Points, in no order, along strands that fork and pass close to each other.
(in the rows, 100 means zero)
Points whose rows are less than 89.9 apart are linked; no others are. Some points are linked to none.
z_251: [ 91 104 145  84 100 104 115  52  98 105 106  97 117 118  70 100 121 122
 143  57 107  81  83]
z_572: [ 92 109 102  97  86  97 119  94 108  81  66  72  72 136  88  84 101 100
  95  61  68  79 104]
z_973: [ 76 125 150  90 114 108 102  55  74  85 122  97 127 115  77  85 116 111
 164 112 122  63  81]
z_233: [157  83  88  96 122 110 102 117 103  75  83 104 139  58 129  80  86 111
 111 151 113  91  99]
z_571: [ 96 138  58 103 109  73 119 115  94 117  87 101  91  55  78 117 134 100
 101 150 106  91  85]
z_947: [ 65 129  92  91 101 119 104  94  76  83  84 122  93 109  77 105  61  71
 124 122  74 135 121]
z_463: [119 108  95  60  87 104 119  94  93  63  94 114 117  82 107  96  82 102
 109 101 103  94 110]
z_554: [120 112  91 110  87  78 116 128  89 139  64  80  79  92  90 127 153 117
  76 108  64 116  83]
z_232: [121  91 112 115 126  94  83 101 106  81  96 109 103  75 114  88 120 129
  98 148 137  48  67]
z_669: [ 89  74 162 107 135 118  86  48  88 118 113 111 103  96 102  76  60 116
 130  49 113 104 108]
z_993: [ 89 121  82 122  88  63  97 131  62 123  86  91  54 103  81 124 131  95
  88 121  75 110  86]
z_389: [ 56 164  82 108  83  99 109  83 115  85  97  71  90 134  62  92  83  69
 141 134  92  68  94]
z_677: [113 132  62  77  67  98 154 111  79 117  68  97  61  73  71 121 142  83
  67  90  91 125 112]
z_926: [ 84  69 172 102 110  77  80  56  72 117 112 114 112 125  92  76  53 112
 126  75 141  96 101]
z_612: [158  89 118 104 120 115  85  92 132 122  97  83 169  94 134  99  78 116
 108  91  89 127 105]
z_706: [148  89 121  65  99 100 107  96 103  84 108  94 164 104 141  92  65 109
 107  87  87 137 113]
z_907: [112  78 103 109  67  83 106 106  84 100  57  81  69 129  86  72  82  88
  75  71  86  93 101]
z_306: [115 100  57  99  85  88 147 114 106 139  73 100  49  69  72  94 145 106
  56  89 112  91 104]
z_370: [114 122  95  61  54  51  94  92  61  70 124  87 140 132 107  99  73  76
 130 132 121  79  91]
z_238: [161  93 103 121 118 106 102 117 107 107  70  77 108  59 134  90 112 128
  81  88  73 127  96]
z_214: [ 36 113 124 103 110 122  78  97  88  82 148  98 135 159  98  97  89  93
 125  95  86  92 101]
z_69: [129  92  78  64  63  97 124 102  71 121  85 106  68  93  66 112  97  86
  78  75 105 134 108]
z_443: [108  98  66  52  45 103 129  96  64  74 111 119  75  73  84 114  91  74
  68  58 118 122 117]
z_366: [ 35 132 102 106  90 111  96  82  81  96 104 105  79 140  54  96  68  74
 138 110  85  93 105]
z_951: [ 92 121 111  84 121 116 100 110  94 116  94 100 169 129  96 106  80  88
 138 127  68 142 117]
z_694: [ 96  74 105 137 123 102  86 104 118 115 100 110  72  92 108  94 111 120
  88  75  93  94  90]
z_922: [106 136  98 101 108 103 113 109 105 108  88  73 148 136  86 100 105  93
 136 143  72 101  93]
z_747: [111  82  72 111 118 111 117  82 128 116  87 128  90  65  76  74  75 111
 110 157 163  66  94]
z_229: [ 84 117 117 109 119 123  92  75 107  85 115 110 108 104  80  83 101 119
 147 125 129  46  80]
z_942: [ 57  98  97 126 101  95  71 123  72  80 117 103  69 106 110  98 112  95
 101 112 104  69  86]
z_788: [ 56 145  63  67  68 114 119  88 124  60 112  97  70 107  93 119 122  70
  91  96  78  80 115]
z_170: [134  89 101  99 110 106 108 139  84  82  70  93 103  69 139  99 111  92
  71 105  72 131 105]
z_221: [ 97  76 105  94 101  96  98  84  67  85 110 136  54  49 100  97 107 110
  70 101 165  60  73]
z_531: [ 92  71 121  70  68  77  79  92  57  94 119 115 111 127 115 104  58  72
  95  77 101 129 110]
z_354: [ 97  89 131  68  62  49  98  91  48  83 107  89 122 153 111  90  53  76
 122 105 121 100 112]
z_97: [ 73 142  74  85 119 105 116  99 111  66 120 104 114  61 122 126 148 112
 113 127  89  66  85]
z_736: [149  83 120  71  88  94 117 102  71 101  76  99 132  85 132  93  53  93
  93  73  82 168 122]
z_334: [ 74  85 113 127 102 119  75  88 137 108 110  92  74 124  98 112 123 119
  91  42  83  89  90]
z_703: [ 89  93 128 137 127 121  80 125 112 100  96  82 127 124 124  98 104 108
 108  92  58 122 112]
z_850: [ 84 123  61  93  95  80  89  93 128 111 121 120 119 100  74 106  71  89
 125 165 137  78  72]
z_471: [116  65 125 132 121 103  87  93 108 140  86 118  94  82  90  86  91 118
  99  95 113 123  87]
z_912: [102 116 111 119 133 103  73 128  89  69 117 100 128  81 133 100 140 125
 116 145 103  60  72]
z_976: [ 60 121 113 105 106 107  71 118  86  56 138  87 116 122 122 105 109  84
 120 117  85  69  89]
z_560: [ 73  86  67  72  75  98 112 107 125  86 129 110  79  79 118 133 152  93
  50  56  90  89 110]
z_346: [135  80 118 123 118  95  79 103 100  97  86  99 124  95 115  70  88 118
 111 137 119  75  87]
z_295: [117  69 142 102  86  49  78  99  70 111 103  70 131 159 112  76  71  93
 102  98 121 103  97]
z_70: [113  71  74 119 113 123 130 127  78  93  70 117  45  40 116  77 113 102
  50  88 148 101 113]
z_30: [125  71 106 119  90 110  96 107 117  84  59  77  91 127 117  63  53  96
  85  78  85 109 123]
z_757: [126  99 108  76  98 102  96  79 143 109 126  92 126  98 108 122 122 119
  88  51  98  98  96]
z_203: [ 69 104  75  74  63 108 124  79 102  55  99  93  51 112  84  86 103  82
  85  57  78  69 110]
z_47: [136  83 119  86  87  89 117 109  58 103  82 115  90  57 107  97 107 115
  92  73 109 111  81]
z_591: [111 158  79  86  94 103 114 108 111  70  97  83 134  88 102 103  99  89
 128 155  87  91  90]
z_347: [ 99 116 126  78 107 103 106  70 122 105 123  79 145  99  93 119 139 133
 126  51  71 100  81]
z_745: [117 120  92  99  84 112 102 120 119  57 104  62 135 157 123  97 101  84
 100 102  62  89 113]
z_754: [ 91  79  59 113  89  98 101 128 135 123  94 107  42 111 102 125 132  83
  29  94  93 112 136]
z_563: [ 99 104  92 134  97  83  86 131 123 138  69  77  75 137  97 139 142 108
  78 102  47 126 111]
z_824: [ 95  92  86 119  77  89  91 116 128 124  90  83  55 124  96 132 136 101
  59  60  71 126 123]
z_897: [ 50 117 107 129 117 120  86  85 135  83 125  92  92 126  80  82 124 117
 125 110 112  37  79]
z_697: [ 95  79 130  94 128 124  78  66 120 104 121 130 124  96 109  99  53 105
 120  58  98 136 110]
z_834: [135  73 127 116 125 110  68  78 113 142 114 121 104  78 107  94  49 108
 108  72 120 150 101]
z_450: [ 90  61  65 125 113 103 110  95 118 137 113 140  60  63  71  96  92 104
  75 130 176  83  96]
z_328: [123 145 100  64  70  45 120  77  50  76  98  86 123  94  95  97  89  93
 135 134 126  79  80]
z_906: [118  72 142 126 115 114 103  96  95  75  59  79 110 107 136  40  59 111
 111  81  90 100 126]
z_211: [ 32 121  84 128  93 109  78  93 133 101 124  98  75 136  75 117 124  96
 107 104  83  68  97]
z_890: [ 88  69  43 129 101  98  98 110 138 140 124 128  61  93  75  98  93  76
  48 115 146 100 118]
z_335: [ 74 128 128 125 131 127  82 113  84  39 121  73 126 102 126  78 123 108
 137 128  89  69  90]
z_219: [ 93 113  36  92 108  95 115 135 109 149 122 123  81  66  79 152 136  76
  52 131 129 127 119]
z_634: [122  92  78 112 116  86 140 103 118 143  65 100  75  60  76  90 129 132
  81 117 114  68  91]
z_150: [ 84  89  59  96 105 129 101 115 122 134 101 149  89  78  69 104  63  76
  94 114 104 149 114]
z_89: [ 77 126  63  82  72 106 117 106 132  79 111  82  77 109 122 146 160  85
  60  90  67  90 112]
z_574: [ 93  90  77  75  85  99  88  91 162 108 146  91 101 105 113 141 148 109
  70  64  95  74  95]
z_298: [126  85 108  79  90  81 112  96  56 114  61 109 114  84  92  99  54  95
 115  97 106 158 114]
z_416: [ 44 156  65 115  86 102  98  92 130 114  96  96  61 132  58 118 115  85
 115 140  80  92 103]
z_991: [158  99  78  55 105 104 123 102 119  90 100 109 145  59 118 112 101 112
 104 117 101 102 101]
z_428: [121  65 111  75  86  95  98  92  45  88 113 135  77  55 102 103  90 103
  91  89 157 104  84]
z_668: [ 94  90 105  57  65  92 107  96  48  71 117 124  91  90 111 115  84  83
  96  61  97 134 110]
z_414: [ 85 114  74  67 104 112  98 122  96 100 106 130 112  91  89 121  75  70
 108 124  80 144 119]
z_896: [129  73 139 119  86  76  96  96  96 114  74  53 121 165 117  59  78 106
  94  92 107  73  97]
z_667: [ 95  74 138 141  93  98  62  94 127 101 115  65  97 157 123  96 113 121
  93  55 103  67  90]
z_784: [ 85  97  73 124 126 110  84 118 130 141  97 126  85  99  74 121  94  97
  92 123  84 138 103]
z_192: [ 71 104  87 114 103  89  79 129  85 125 102 129  68  86  76 131 117  91
  90 120  85 126  92]
z_312: [123  85  96 108 105 110 110 141  56 102  80 111  69  55 112  98 113 101
  65  77 102 128 104]
z_849: [ 51  90 140 129 136 123  66 107  96  98 126 104 119 130 110 100 100 101
 127  92  80 117 105]
z_935: [153  88 127 127 147 131  85  84 135 114  95  81 131  63 142 100 103 138
 105  72  84 122 100]
z_505: [134  79 149 141 119  85  70  87 116 133  97  63 118 145 107  80 106 116
 107  68 102  84  88]
z_371: [ 72  88  87 120 105  88  84  92  94  93 124 128  59  87  85  93 102 105
  99 109 137  59  81]
z_405: [ 65 145  63  85 120 127 120  93 134  57 112 101 123  71 108 113 109  84
 122 146  81  85 108]
z_242: [118  67  59  97  77  95  99 116 125 120 113 113  68  95  97  98  91  87
  35  83 122 101 118]
z_561: [125 111 115  50  84  84 125  69  61  69  86 115 110  69 101  92 100 109
 132 114 124  81  86]
z_20: [114 105 131  94 119  97 111 104  81 143  72  98 138 104  98  97  68  94
 116 112  73 159 112]
z_243: [100  90 144 127 132 132  91 111 108  88  98  71 144 132 131  56  70 103
 117 104  86 110 110]

Follow the links from the first point to the second, and from the first to the third. Name the last point that the two ways share.
z_951; z_243; z_370: z_976
z_706; z_443; z_505: z_354
z_634; z_203; z_505: z_354
z_221; z_991; z_757: z_976

A fork is a point with three links, a tip a point with one. Leave the first point through the second and follow the links. Name the first fork or tip that comes.
z_669; z_697: z_354
z_951; z_20: z_312
z_788; z_89: z_747
z_947; z_366: z_976
z_935; z_612: z_97
z_295; z_896: z_926
